Points, in no order, along strands that fork, close into loops and pass close to each other.
Points whose rows are less than 6.79 apart are linked; no others are.
K162: [ 0.06 -2.63 -2.17 -2.87 -0.99 -1.67  2.26  1.83  2.05 -0.97  0.11 -2.67
  1.25  3.26 -1.17 -0.42  1.22 -0.57  0.01 -1.60 -0.82 -0.29  1.28  2.82
  0.07 -2.02 -3.21 -1.61  1.86]
K459: [ 0.11 -0.38 -0.42 -0.33 -1.04 -0.36  0.90  0.05 -0.54 -0.26  1.65  1.90
 -1.32 -2.56  0.52  1.13 -1.12 -0.49 -0.39 -0.15  0.21  2.46 -1.09 -1.89
  0.97  1.35  2.92  2.62  0.31]
K108: [ 1.33 -2.47 -1.58 -1.69 -1.26 -1.99  0.93 -0.98  0.62  0.33 -0.05  0.82
 -0.54  1.31  4.41 -1.66  2.06 -0.78 -0.63  1.01 -2.43  1.43 -0.90  3.23
  1.32 -0.55 -0.10  0.28  0.83]
K702: [ 3.18  0.17 -0.91  1.64  0.35  0.73 -0.17 -0.78  1.38 -0.29 -2.13  2.41
  0.97 -0.39  2.61 -3.48 -1.94 -0.34  1.80  0.50 -0.28 -1.04 -2.10 -1.68
 -0.70  0.75 -1.98  0.36  0.01]
K417: [-1.62  2.10  2.99  2.32  3.95  1.66 -3.69 -1.60 -1.22  2.50 -2.24 -0.28
  1.02 -3.99  2.59  0.85 -1.71  0.30 -0.33  0.61 -0.13 -1.74  0.73 -1.69
 -1.34  0.98  0.53  0.54  0.11]
K526: [ 0.74 -0.07 -4.11 -2.86 -2.91 -3.32 -0.29  0.57 -2.03 -1.82  1.66  1.62
 -2.12 -0.82 -1.64 -1.53 -2.64  0.69  0.36  0.33 -0.48  2.70 -3.19  0.11
  3.98 -0.51  1.10  0.81  1.56]
K454: [ 0.77 -0.86  0.09  0.73 -2.00 -0.40  2.69  2.37  0.23  0.14  2.60 -0.60
 -0.75  2.50 -1.11  0.76  3.63  0.36 -2.29  1.12  1.38 -2.18  1.19  2.08
  1.57  0.95 -1.24 -0.04  1.10]
K848: [-2.19  1.73  1.03 -0.38  1.69  0.73  0.28 -2.04 -1.37 -0.32  0.00 -0.57
 -0.90 -1.90 -1.64  3.82 -0.14 -0.61  0.28 -1.42  0.42  3.98 -0.14 -1.30
 -0.57 -0.32  3.38  0.88 -2.01]
K57: [-2.18  0.38  2.89  0.82  3.41  0.90 -1.73 -0.96  0.39  2.99 -3.33 -3.38
  2.97 -1.84  0.46  0.44 -1.13  0.56  0.32 -1.81  0.10 -3.02  1.65 -1.39
 -1.74  0.35 -2.70 -2.25  2.25]
K609: [ 2.45  0.26  1.30  3.06  1.28  1.24  1.41 -1.40  2.16  1.84 -2.02 -1.24
  1.88  1.19  1.50 -0.12  2.22 -0.92  1.01 -0.34 -0.85 -1.10  1.23 -0.37
 -2.09  0.43 -2.42 -0.76 -0.70]
K914: [ 1.80 -1.05  0.92 -1.07 -2.29  0.06 -0.15 -1.74 -0.15 -0.48  1.07  1.43
 -0.05  0.55  0.96  1.67  1.79 -1.31 -0.32 -0.38 -1.88  4.65  3.21 -0.71
 -1.39 -0.58  3.66  1.85 -3.45]
K814: [ 3.02 -1.47 -1.40 -0.19 -4.83 -1.89 -0.43  3.41  0.71  0.21  0.78  1.48
  1.14  1.50 -1.49 -2.58 -1.21  1.42 -1.17  1.77  0.28 -2.64  2.93 -0.33
  0.12 -0.06 -1.92 -0.38  1.92]
K431: [ 1.90 -2.17 -0.03 -0.10 -2.28 -2.16 -0.93 -1.30 -0.53  1.47 -0.90  1.50
  0.13 -0.39  6.02 -0.49  2.17 -0.50 -1.48  1.56 -2.71  1.99  1.63  1.71
  2.23  0.51  0.77  1.02  1.48]
K473: [ 0.20 -0.43 -3.72 -3.99 -1.30 -2.53 -1.19 -1.72 -1.11 -1.99 -1.59  0.96
  0.00  0.64 -1.96 -0.83 -3.39  0.80  1.18 -1.05 -1.97  4.29  0.07 -0.36
  1.41 -1.57  0.85  0.34 -0.88]
K97: [-1.90 -0.12  3.25  0.52  0.48  0.45 -3.54 -0.79 -2.73  2.35 -0.03 -0.51
 -0.89 -1.23  1.46  0.68  2.54  0.84 -2.20  1.55 -1.21 -1.91  2.27  2.32
  0.30  0.04  1.38 -1.78 -0.01]
K654: [-0.55 -1.53 -2.67 -1.88 -0.80 -1.25  2.14 -0.21  0.39 -1.78  0.86 -0.27
 -1.61  1.25  1.99 -0.51  0.95 -0.52  0.47 -0.50 -0.94  2.16 -2.95  2.66
  1.27 -1.09  0.33  0.51  0.38]
K837: [-1.53 -0.62  1.50  0.39  1.70 -0.31  0.16  1.19  0.92  1.66 -1.12 -3.53
  1.84 -1.15 -0.18 -0.52 -1.57  0.24  0.30 -1.67  0.56 -4.14  0.34  0.27
 -0.80  0.05 -3.02 -1.62  3.19]
K540: [-2.80 -1.52  0.49 -1.69  0.10 -0.08  1.27  2.13 -0.22 -0.10  2.75 -1.58
 -1.69  0.34  0.88  0.88  1.92 -0.21 -0.84 -0.68  0.36 -1.62 -2.00  2.38
  0.62 -0.04  1.82  0.94  1.24]
K15: [-0.78  2.12  2.11  1.69  1.83  0.70 -1.98  0.14 -0.86  1.17 -1.64 -0.72
  0.31 -1.06 -2.01 -0.36 -0.75  1.78 -0.63  1.10  1.01 -3.34  0.76  0.22
  0.84  0.21 -2.30 -3.05  1.03]
K646: [ 0.39  2.23  2.39  4.09  1.94  1.46 -2.45  0.54 -0.41  2.79 -1.44  0.86
  1.49 -4.37  2.27  0.65 -2.86 -0.01 -0.48  0.89  1.48 -2.42  1.06 -3.12
 -0.80  2.61 -0.18  1.21  0.54]
K522: [ 1.14  2.33  0.60  1.85  2.34  0.58  0.17 -2.63 -0.53  0.36 -2.15  1.31
 -1.21  1.05  2.42 -2.81  1.29 -0.29  0.66  1.09 -0.37 -1.58 -3.37  2.21
  0.75 -0.22 -1.65 -2.63 -0.59]
K973: [ 3.20 -1.51 -0.48 -0.88 -1.12 -1.53 -1.69 -0.17  1.77 -0.24 -3.25  0.04
  3.74  0.80 -0.46 -1.88 -3.05  0.84  0.72 -0.05 -1.30 -0.10  4.36 -1.52
 -1.51 -0.99 -3.16 -1.15  0.39]
K913: [-0.88  1.82  1.32 -0.60 -0.17  0.18 -1.27 -2.40 -3.15 -0.71  0.26  0.89
 -1.24 -0.33 -2.40  3.02  1.95 -0.83 -0.37  0.00 -0.06  4.42  2.33  0.26
 -0.24 -1.26  3.47 -0.74 -3.47]
K687: [ 0.31  0.20  0.04  0.58 -0.14  0.64  1.91 -0.29  0.63 -0.40  1.09  0.15
 -0.81  1.95 -0.14  0.67  3.42 -0.61 -0.39 -0.18  0.06  0.34  0.27  1.57
 -0.64 -0.30  1.09 -0.61 -1.83]
K258: [-1.97 -0.30 -0.47 -0.63  0.35 -0.04 -0.98  1.01 -0.02 -0.60 -1.04 -2.56
  2.11 -0.28 -5.17  3.08 -1.80  1.75 -0.39 -1.93  1.02  0.55  3.48 -1.37
 -0.25 -0.61 -1.25 -0.63  0.19]
K991: [-0.44 -1.08 -3.24 -2.99 -1.36 -2.29  1.08 -0.34 -0.43 -1.81  1.93  1.32
 -2.12 -1.24  0.70 -0.29 -2.60 -0.17  0.60 -1.39 -0.68  3.62 -4.65 -0.37
  2.67  0.41  2.24  2.64  2.43]
K776: [-1.94  1.23  0.36  2.13  1.03  1.06  3.19  1.41 -0.35  0.12  1.72 -2.04
 -0.74 -1.02 -1.48  3.41  2.62 -0.16 -1.43  0.24  2.74  0.58 -1.74  0.26
  2.17  1.38  0.52  0.76  0.27]
K76: [ 0.06  0.38  0.57 -1.43  0.56  0.60 -4.14 -1.36 -1.13 -1.08 -2.64  1.29
  1.44  0.04 -2.01 -1.23 -3.14  1.03  0.84 -0.56 -1.41 -0.31  3.11 -1.16
 -2.28 -2.05 -0.20 -2.09 -2.18]
K41: [ 2.15 -1.48  0.21 -0.57 -3.76 -2.30  0.08 -0.64 -0.86  0.63  0.84  1.22
  0.19 -0.25  0.79  1.95  1.63 -0.14 -1.46  1.13 -1.72  4.45  3.98 -0.56
  0.99 -0.03  2.20  1.76 -0.61]
K923: [-1.54 -1.08  1.66 -1.35  0.87  0.63  1.42  1.25  1.23  0.35  1.38 -1.62
 -0.35  1.34  1.12 -2.41  0.24 -0.66  0.35 -0.72 -0.05 -4.18 -1.93  2.27
 -2.53 -0.87 -0.93 -1.12  1.12]
K262: [ 0.18  1.83 -0.23  4.56  1.28  0.81  0.51 -0.03 -0.82  0.80 -1.61 -1.13
  0.74 -1.78 -2.79  2.18  0.15  0.41  0.06  0.99  2.51  1.24 -0.99 -2.14
  1.63  1.89 -1.91 -0.02 -0.23]
K605: [ 2.49  2.33 -0.53  2.60  2.27  0.56 -0.60 -2.45  0.39 -0.59 -2.46  3.24
 -0.58 -0.57  3.89 -3.64 -0.44 -0.67  1.46  1.38  0.25 -0.31 -4.05 -0.42
  0.61  1.01 -0.76 -0.50 -1.14]
K754: [-0.11  1.20  2.08  3.49  3.74  1.39 -2.68 -2.29  0.19  2.82 -4.61 -1.98
  2.74 -2.77  2.27  0.69 -1.07  0.36  0.78 -0.20 -0.40 -1.31  0.82 -2.07
 -1.19  1.38 -2.77 -0.98  1.25]
K135: [ 3.80  0.57 -2.07  0.40 -4.42 -0.85  1.29  0.97 -0.12 -1.13  1.85  2.52
 -1.05  3.07 -3.97 -0.48  0.67  0.55 -0.52  1.58  1.38  1.52  1.74 -0.89
  0.48 -0.10  0.34  0.58 -2.39]
K312: [-2.30  0.84  0.90 -1.25 -0.14  1.07 -1.98  1.04 -0.96 -1.35  0.61 -0.26
  0.74 -0.80 -4.98  1.93 -1.90  0.75 -0.31 -0.85  1.28  0.25  3.17 -1.21
 -1.18 -0.28  1.36 -0.10 -1.55]
K746: [ 1.17 -1.76 -1.53 -0.94  0.56 -0.34  0.67 -0.94  2.23 -0.27 -1.85 -0.87
  1.59  0.50  2.02  0.44 -0.30 -0.89  0.96 -1.68 -1.13  2.07 -0.03 -1.00
 -0.75  0.47 -0.74  1.65  0.80]
K987: [ 2.05 -1.62  0.59  2.71 -0.80  0.00  1.37  0.19  2.54  1.29 -1.67 -0.52
  1.80 -0.23  2.64  0.86  1.59 -0.91  0.55 -0.81 -0.55  0.43  2.05 -1.16
 -0.89  1.44 -1.37  1.32  0.43]
K593: [ 1.87  2.19 -0.17  4.12 -0.65  0.50  2.05  0.10 -0.21  0.52 -0.67  0.48
 -0.37 -1.41 -2.71  3.25  0.52 -0.33 -0.27  0.85  2.10  2.89  0.90 -3.21
  0.89  1.52  0.58  1.45 -1.35]
K186: [ 2.91  2.18 -2.84  0.97 -1.02 -0.69 -0.21 -0.50 -0.69 -2.35 -1.39  2.37
 -0.69  0.09 -1.85 -1.73 -2.68  0.97  1.24  1.21  0.73  1.73 -1.63 -1.97
  1.93 -0.06 -1.15 -0.88 -1.35]
K402: [ 2.37 -1.91 -3.67 -1.51 -0.60 -1.31  0.92 -0.15  2.53 -1.65 -2.58  0.52
  2.13  1.23  0.77 -1.41 -2.24 -0.54  2.49 -1.11 -1.32  2.54 -0.18 -0.73
 -0.02 -0.67 -2.58  1.13  0.50]
K25: [-1.60 -1.50  2.14 -1.50 -1.18  0.63 -0.28  2.77  0.85  0.69  2.86  0.29
  0.03  0.54  1.37 -3.27 -0.74 -0.93 -0.26  0.42 -0.70 -4.57 -0.35  1.03
 -3.02 -0.54  1.75  0.42  0.45]
K341: [ 0.99 -0.51  1.68  0.70 -0.14 -0.68 -1.57  0.48  0.31  1.17 -0.95  0.67
  0.76 -1.09  1.13 -3.36 -2.47  0.99 -0.38  0.73 -0.23 -5.35  0.04 -0.32
 -0.10  0.59 -2.56 -1.45  2.84]
K33: [-1.01 -0.32 -1.49 -0.49  0.17 -1.10 -1.59  0.86 -1.33 -0.45 -2.20 -2.10
  1.11 -1.31 -2.70  2.40 -1.37  1.53 -0.80 -1.08  0.42  0.39  1.85 -0.28
  2.29  0.42 -2.28 -0.94  2.57]
K503: [-1.04 -0.34  2.66 -1.19  0.99  0.54 -2.79 -2.19 -0.60  2.12 -0.66  0.24
 -0.13  0.69  3.35 -3.42  1.28 -0.51  0.24  0.26 -3.05 -2.96 -0.15  2.26
 -2.61 -1.77  0.22 -3.02  0.34]
K467: [-0.51  2.04  0.03  0.31  0.77  1.94  0.10  1.93  0.47 -1.06  1.50  1.45
 -0.22  0.30 -3.27 -1.00 -2.58 -0.03  1.11  0.43  2.39 -1.32 -0.68 -1.70
 -2.08 -0.30  1.18 -0.25 -2.56]
K160: [ 0.78  2.19 -0.92  0.88 -0.52  0.44  1.36  1.58 -1.31 -1.30  1.50  0.91
 -2.03  1.48 -3.19 -1.24  0.78  1.69 -0.87  1.66  1.98 -1.99 -1.91  1.33
  2.55 -0.18 -1.45 -1.80 -0.02]
K642: [ 2.97 -0.61  0.72  1.98 -0.03 -0.65  0.26 -0.03  1.16  0.97 -1.74  0.67
  0.72  0.04  4.06 -3.40 -0.08 -0.61  0.26  0.71 -0.08 -3.31 -1.79 -0.38
  0.74  1.34 -3.18 -0.36  2.49]
K908: [ 0.65 -0.10 -1.54 -2.99 -1.23 -0.64 -2.32 -1.34 -0.46 -1.84 -1.91  1.02
  0.94  1.22 -2.37 -0.64 -1.97  0.71  0.85 -0.45 -1.92  2.85  2.61 -0.55
 -0.96 -2.22  0.70 -0.54 -2.59]
K534: [ 4.57 -0.50 -0.93  1.29 -2.16 -1.65 -0.99  0.40  0.79  0.83 -1.79  1.44
  1.93  1.04 -0.52 -1.73 -1.10  1.19 -0.46  1.38  0.08 -1.63  3.05 -1.02
  0.70  0.09 -3.97 -1.29  1.32]
K53: [ 1.04  0.96 -1.57  1.11  1.87  0.46  2.60 -1.11  0.68 -1.04 -1.10  0.03
 -0.73  1.13  1.49 -1.96  1.15 -0.87  1.47  0.49  0.06  0.24 -4.73  1.41
  1.76 -0.26 -2.22 -0.38 -0.54]
K659: [ 4.33 -0.76 -2.65  1.50 -0.60 -0.47  1.68 -0.14  2.89 -0.94 -2.90 -0.18
  2.42  1.42 -0.74 -1.44 -1.14 -0.10  2.14 -0.35  0.05  1.20  0.97 -1.75
 -0.90  0.04 -4.21 -0.56 -0.31]
K143: [-1.43 -2.64 -1.22 -3.19  0.62 -0.62  0.99 -0.35  1.59 -0.59 -0.09 -2.25
  1.09  2.46  0.18  0.04  1.28 -0.65  1.10 -2.22 -2.17  0.55  0.65  2.74
 -1.86 -1.76 -0.99 -0.64  0.44]
K774: [-0.38  1.26 -1.40 -0.97 -0.11  0.66  2.65 -1.91 -0.05 -2.37  1.84  0.76
 -2.19  1.34 -1.46  1.28  1.53 -1.81  1.96 -1.13  0.45  3.90 -2.74  0.20
 -0.37 -0.98  2.83  0.35 -3.01]
K611: [-0.53 -0.92  1.30 -0.48  0.34  1.37  0.32 -2.70  0.63  0.01  0.57  0.06
 -0.29 -0.40  3.25  2.06  2.85 -1.57  0.70 -1.15 -1.76  4.02  1.07 -1.26
 -2.96  0.51  4.06  2.31 -2.87]
K200: [-3.78  0.29  0.23 -1.76  3.54  0.84 -0.43 -3.89 -0.55 -0.37 -0.69 -1.17
 -0.52 -0.61  1.53  3.74  0.42 -0.44  1.12 -2.29 -1.44  4.00 -1.50 -0.47
 -0.85 -0.57  3.43  1.23 -1.50]
K43: [ 1.98 -0.78  1.84  1.91 -2.49  0.73  1.66  0.90  1.04  1.33  2.16  0.04
  0.22  2.65  0.66  0.48  3.97 -0.64 -1.40  1.07 -0.05 -1.33  2.70  1.12
 -1.12  0.91 -0.22  0.57 -0.60]
K445: [-2.97 -1.45  0.79 -2.96  2.48  0.31 -2.84 -3.64 -1.40  0.94 -1.44 -1.66
 -0.53  0.04  3.26  2.33  2.53 -0.54  0.31 -1.36 -3.34  3.16  0.48  0.72
 -1.14 -1.41  2.76  0.10 -0.54]
K171: [-0.99 -0.56  1.10  0.35 -0.90 -0.35  1.56  2.83 -0.66  0.43  2.93 -0.74
 -1.84  0.33  1.06  0.05  2.45  0.52 -2.52  1.26  1.48 -3.29 -1.38  2.09
  2.27  0.67 -0.10  0.59  2.38]
K817: [-1.85  0.86  1.11  0.61  2.88 -0.09 -2.50 -0.68 -1.19  1.41 -1.95 -0.87
  0.18 -1.69  1.81 -0.42 -1.08  0.80 -0.51  0.30 -0.06 -2.41 -0.69  1.07
  1.27  0.41 -1.19 -1.98  1.49]
K227: [-1.79 -2.32  1.85 -1.76  0.93  0.50 -2.30 -0.25  1.51  1.45 -0.59 -1.47
  1.68 -0.79  2.46  1.28 -0.43  0.03  0.38 -2.16 -1.85 -1.01  2.82 -1.59
 -3.15  0.59  1.28  2.08  0.64]
K825: [-1.81 -0.09  1.71 -0.87 -0.48  1.93  1.73  2.16  0.72 -0.16  4.33  1.01
 -1.43  1.53  0.86 -1.73  1.26 -1.05  0.29  0.34  0.66 -2.58 -1.81  1.20
 -2.96 -0.75  2.63  1.04 -1.63]
K112: [-2.89 -2.29  0.98 -3.09  1.14 -0.50 -3.40 -2.04 -1.37  1.27 -0.64 -0.57
 -0.55 -0.04  4.36 -0.34  1.37 -0.28 -0.90 -0.25 -4.02  0.75 -0.15  2.63
 -0.40 -0.78  3.00 -0.20  0.42]
K116: [ 0.15  1.46 -2.52 -1.14 -1.30 -1.24 -0.83  0.74 -1.44 -2.18  1.05  2.29
 -2.14 -0.40 -2.38 -2.33 -2.70  0.77  0.19  1.17  1.09  0.63 -3.05 -0.02
  2.24 -0.50  0.61 -0.39  0.11]
K882: [-3.67 -1.63  0.52 -1.47  2.04  1.26  1.06  2.41  1.86  0.03  2.45 -3.27
  0.01  0.10  0.42  0.75  0.39 -0.73  0.19 -1.93  0.63 -3.01 -0.89  1.21
 -2.16 -0.16 -0.35  1.05  1.47]
K599: [-1.00 -1.14  1.72 -0.39  0.34  1.86 -0.26 -0.44  1.36  0.70  0.65 -1.32
  0.94 -0.12  1.25  1.88  2.00 -0.74  0.61 -1.53 -0.48  0.59  2.46 -1.06
 -3.05  0.12  2.19  1.50 -1.52]
K840: [-0.11  1.96 -1.23  3.05  0.42 -0.19  1.98  0.39 -1.47 -0.35  0.05 -1.15
 -1.39 -0.86 -3.26  2.97  1.75  0.69 -1.50  1.18  2.83  1.23 -1.41  0.20
  3.96  1.34 -1.75 -0.53  0.78]
K2: [ 2.78 -0.45 -0.33  0.60 -2.36 -1.45 -0.77 -1.27 -0.87  0.21 -0.87  1.83
  0.03  0.57  1.86 -0.61  1.74 -0.02 -0.87  1.50 -1.32  2.39  2.47  0.51
  1.56  0.11  0.25  0.24 -0.46]
K59: [-0.02 -0.63  0.40 -1.88 -1.28  0.28 -3.51  0.73  0.24 -0.68 -0.83  0.49
  1.65  0.54 -1.97 -2.59 -3.78  0.90  0.58 -0.01 -0.64 -2.85  2.03 -0.77
 -1.88 -1.55 -0.56 -1.58 -0.12]
K44: [-1.35  1.50  0.38  0.45 -0.30  0.33 -0.33  2.47 -1.65 -0.04  2.22  1.22
 -2.20 -0.30 -0.33 -1.58 -0.38  0.41 -1.58  2.15  1.48 -3.25 -2.17  1.60
  2.24  0.35  0.01 -0.70  1.16]
K657: [-2.08  1.53  1.22  0.14  2.65  1.88 -1.20  0.86  0.48 -0.01  0.72  0.59
  0.30 -2.23  0.29 -0.29 -2.76 -0.09  0.68 -0.51  1.10 -1.49 -1.10 -1.34
 -1.86  0.09  1.51  0.53 -1.08]
K295: [-1.69 -1.95  3.09 -1.91  0.96  1.03 -2.84 -0.51  0.52  1.74 -0.56 -0.50
  0.69 -0.47  3.66 -2.16 -0.42 -0.20  0.32 -1.30 -2.63 -2.86  0.59  0.28
 -3.48 -0.67  1.33 -0.35  0.49]
K142: [-1.51  0.22  0.15 -2.17 -1.40  0.57 -1.95  1.86 -0.74 -1.43  1.34  1.56
 -0.36  0.14 -3.41 -1.53 -2.77  0.68 -0.20  0.65  0.74 -1.29  0.53 -0.60
 -0.97 -0.80  1.92 -0.29 -0.82]
K938: [-0.22  0.21  1.90  1.56  0.64 -0.13 -3.47  1.45 -0.41  1.80 -1.16  0.73
  1.92 -3.40  1.07 -0.60 -3.42  1.34 -0.79  0.76  0.67 -3.99  1.47 -2.25
  0.45  1.31 -1.04 -0.24  2.38]
K166: [ 1.10 -0.48 -1.55 -0.36 -2.25 -0.47  1.51  1.32  0.93 -1.80  1.88  0.71
  0.25  0.91 -3.27  1.03 -0.50  0.06  0.17 -0.66  0.87  2.05  1.56 -1.81
 -0.79 -0.26  0.81  1.39 -1.44]
K932: [ 3.41  0.53 -2.07 -0.71 -3.29 -1.47 -0.13  1.56 -0.22 -0.93  0.95  1.89
 -0.24  3.55 -3.06 -2.75 -0.19  1.09 -0.48  2.26  0.15 -1.21  1.59  0.47
  1.07 -0.89 -1.95 -1.44 -0.76]
K55: [-0.38  0.46  0.91  3.08 -0.32  0.57  3.59  1.21  0.51  1.56  2.47 -1.51
 -0.46 -2.31 -0.29  3.96  1.60 -0.91 -0.71  0.10  2.24  1.83 -1.20 -1.69
  1.11  2.55  2.09  3.58  0.25]
K226: [-1.09  0.68  1.12  0.82  1.37  0.95 -1.47 -0.16 -0.94  0.41 -0.28  0.71
 -0.28 -2.14  1.32  0.70  0.28  0.05 -0.82 -0.06  0.98 -0.53 -0.25  0.09
  0.41  0.77  1.36 -0.13  0.07]
K799: [ 0.16  0.55 -1.60 -1.02  0.52  0.01  1.43 -1.97 -0.11 -1.98  0.12  0.07
 -1.07  2.63 -0.98  0.87  2.80 -0.80  0.91 -0.44 -0.80  3.76 -0.45  1.87
  0.01 -1.76  0.60 -1.21 -2.45]
K720: [ 1.51  1.44 -0.08  1.89 -1.08 -0.30  0.32 -1.72 -1.81 -0.04 -0.28  1.31
 -0.84 -0.43 -1.94  2.82  2.32  0.26 -0.72  0.90  0.63  4.11  2.07 -0.92
  1.91  0.11  1.27  0.01 -1.78]
K85: [-2.49 -0.59  0.50 -0.66  2.54  0.63  1.76  3.45  1.90  0.85  1.25 -2.88
  1.22 -1.19  0.42 -0.26 -2.34 -0.43  0.13 -1.39  1.58 -4.62 -2.42  0.21
 -0.60  1.03 -2.60  0.43  2.82]
K96: [-1.45  0.96  4.14  0.67  1.82  1.29 -1.79 -1.04 -0.66  2.40  0.49 -0.69
 -0.32 -0.07  2.14 -0.90  2.04 -0.21 -0.67  0.95 -0.44 -3.75  1.36  1.71
 -2.01 -0.87  0.06 -3.59 -0.23]
K695: [-1.50  1.99 -1.50  0.29  1.15  1.37  3.14 -0.24 -0.15 -1.91  1.61  0.31
 -1.73 -0.86 -2.68  1.07 -0.10 -0.60  1.32 -0.26  1.75  2.70 -4.30 -0.51
  0.72  0.08  1.63  1.02 -1.83]
K831: [-0.21 -0.05 -0.09  1.02 -0.22 -1.13 -0.91  1.89 -1.40  0.73 -0.84 -0.95
 -0.03 -0.44 -1.62  0.88 -0.42  1.62 -1.50  0.99  1.37 -2.49  1.04  1.17
  3.07  0.52 -2.34 -1.50  2.79]
K558: [ 4.39 -0.25  0.41  3.84  0.05  1.35  1.85 -0.77  3.11  1.08 -2.97 -0.62
  2.98  1.66 -0.40 -1.65 -0.31 -0.61  2.03 -0.06 -0.03 -0.72  1.23 -2.18
 -2.47  0.79 -4.10 -0.39 -1.04]
K479: [-0.04 -1.08 -2.29 -3.00 -0.74 -2.64 -0.60 -2.07 -0.88 -0.80 -1.25  0.13
  0.19 -0.78  0.96  1.25 -1.04  0.49 -0.13 -0.80 -1.89  4.61  0.74  0.74
  2.31 -0.79  1.04  1.00  0.87]
K278: [-0.13  2.32 -0.76  0.67 -0.80 -0.06  0.14  0.55 -1.81 -1.81  0.92  0.74
 -1.90  1.62 -4.84  1.53  0.54  0.98 -0.36  1.14  2.14  0.87  0.40  0.51
  1.75 -0.84  0.22 -1.78 -2.00]
K573: [-0.72  1.22  3.09  0.72  1.16  2.95  2.17  0.68  0.54  1.00  3.59 -0.38
 -1.26  2.12  1.70 -1.00  3.51 -1.53 -0.13  0.58  0.57 -3.32 -1.20  1.59
 -3.36  0.09  0.73 -0.54 -2.15]
K512: [-0.49  0.55 -2.39 -0.27 -0.17  0.25  2.35  1.63  0.98 -1.78  1.72 -0.50
 -0.85 -0.58 -4.15  1.49 -1.77 -0.11  0.75 -0.73  2.11  1.19 -2.32 -1.87
  0.15  0.31 -0.02  1.39 -0.43]
K408: [-2.80 -1.34  2.86 -1.80 -0.29 -0.02 -3.53 -0.49 -2.22  1.99  0.91 -0.10
 -0.67 -1.58  2.45  0.45  1.07  0.14 -2.09  0.85 -2.43 -0.23  1.42  1.34
 -0.55 -0.28  4.14  0.89  0.18]
K443: [-2.21  1.10  0.95  1.07  1.39  1.86  1.94  0.38  0.85  0.21  2.12 -0.91
 -0.05 -2.08 -1.42  3.31 -0.40 -0.64 -0.07 -1.15  2.06  1.96 -0.15 -1.95
 -1.52  1.04  2.67  2.69 -1.35]
K551: [-0.11  1.12 -1.74  0.29  0.45  0.11  2.34 -0.07 -0.38 -1.77  1.69  0.69
 -2.79  2.53 -0.69 -1.74  1.71  0.15  0.19  1.02  1.58 -0.81 -4.34  3.06
  1.56 -1.18 -0.60 -1.08 -0.38]
K202: [ 1.18 -2.37 -1.73 -1.40 -2.89 -1.69 -1.18  3.11  0.51 -0.52  0.17  0.58
  1.73 -0.26 -1.09 -1.35 -3.16  1.01  0.06 -0.45  0.13 -1.90  1.60 -2.21
  0.26  0.34 -1.45  1.73  2.62]
K192: [ 2.23  0.70 -2.64  0.82 -1.56 -0.70  1.32 -0.59 -0.59 -1.39 -0.54  1.45
 -1.15 -0.87 -0.72  0.62 -1.00 -0.02  0.70 -0.21  0.36  3.58 -1.43 -2.29
  2.44  1.18  0.56  1.54 -0.33]
K669: [-2.22 -1.42 -2.97 -1.55  1.95 -0.58  2.46 -0.38  1.18 -1.82 -0.98 -2.06
 -0.50  1.09  0.54  0.59  0.04 -0.64  1.35 -1.65 -0.38  2.06 -3.51  1.43
  1.71 -0.69 -1.30  0.39  1.26]
K992: [ 0.10  2.40  2.26  2.33  0.31  1.75  0.97 -0.49 -0.86  0.85  1.99  1.19
 -1.47  1.46  0.74 -0.35  3.15 -0.21 -1.14  1.52  1.66 -2.38 -0.62  1.57
 -0.66  0.45  0.34 -0.76 -1.48]
K119: [ 1.11 -1.42 -0.96 -0.57 -1.50 -1.58  2.80  2.38  0.84 -0.09 -0.21 -2.23
  0.36  2.55 -1.46  0.37  1.46  0.18 -1.23  0.02  0.61 -2.25  0.52  2.37
  1.93 -0.09 -4.11 -1.20  2.70]
K531: [-2.31 -0.05 -0.68 -1.91  0.25 -0.92  1.18 -0.97 -0.87 -0.88  2.57  1.00
 -2.38 -2.63  1.39  1.43 -1.73 -0.93  0.45 -1.04 -0.39  3.06 -4.26 -0.71
  1.52  1.15  4.41  3.32  1.08]

A tip is a point with one link. Name the tips that can be reached along the links from each point below, in the order of the rows.
K776 | K669
K166 | K973, K143, K278, K202
K59 | K479

A piece is all that can be reached along the links. How many separate loops has the piece of each point below (a circle has one, a figure eight two, a Y none), and how many tips (points with one link)?
K882 | loops 2, tips 4
K611 | loops 1, tips 1
K258 | loops 1, tips 1
K558 | loops 1, tips 0
K459 | loops 1, tips 0

How many points has the smallest loop of links through each point below? Write - if it is on no loop.
K258 | 10
K116 | 7
K992 | 11
K522 | 19
K987 | 6
K913 | 9

Name the points in between on the shortest way along the links from the first point to the second, in order.
K135, K160 | K166 > K512 > K695 > K774 > K799 > K687 > K43 > K454 > K171 > K44
K108, K593 | K431 > K2 > K41 > K914 > K611 > K599 > K227 > K295 > K503 > K96 > K97 > K408 > K112 > K445 > K200 > K848 > K913 > K720
K938, K278 | K341 > K642 > K702 > K605 > K522 > K53 > K551 > K160
K44, K646 | K171 > K540 > K882 > K85 > K837 > K57 > K754 > K417
K973, K923 | K534 > K814 > K932 > K135 > K166 > K512 > K695 > K774 > K799 > K687 > K992 > K573 > K825 > K25
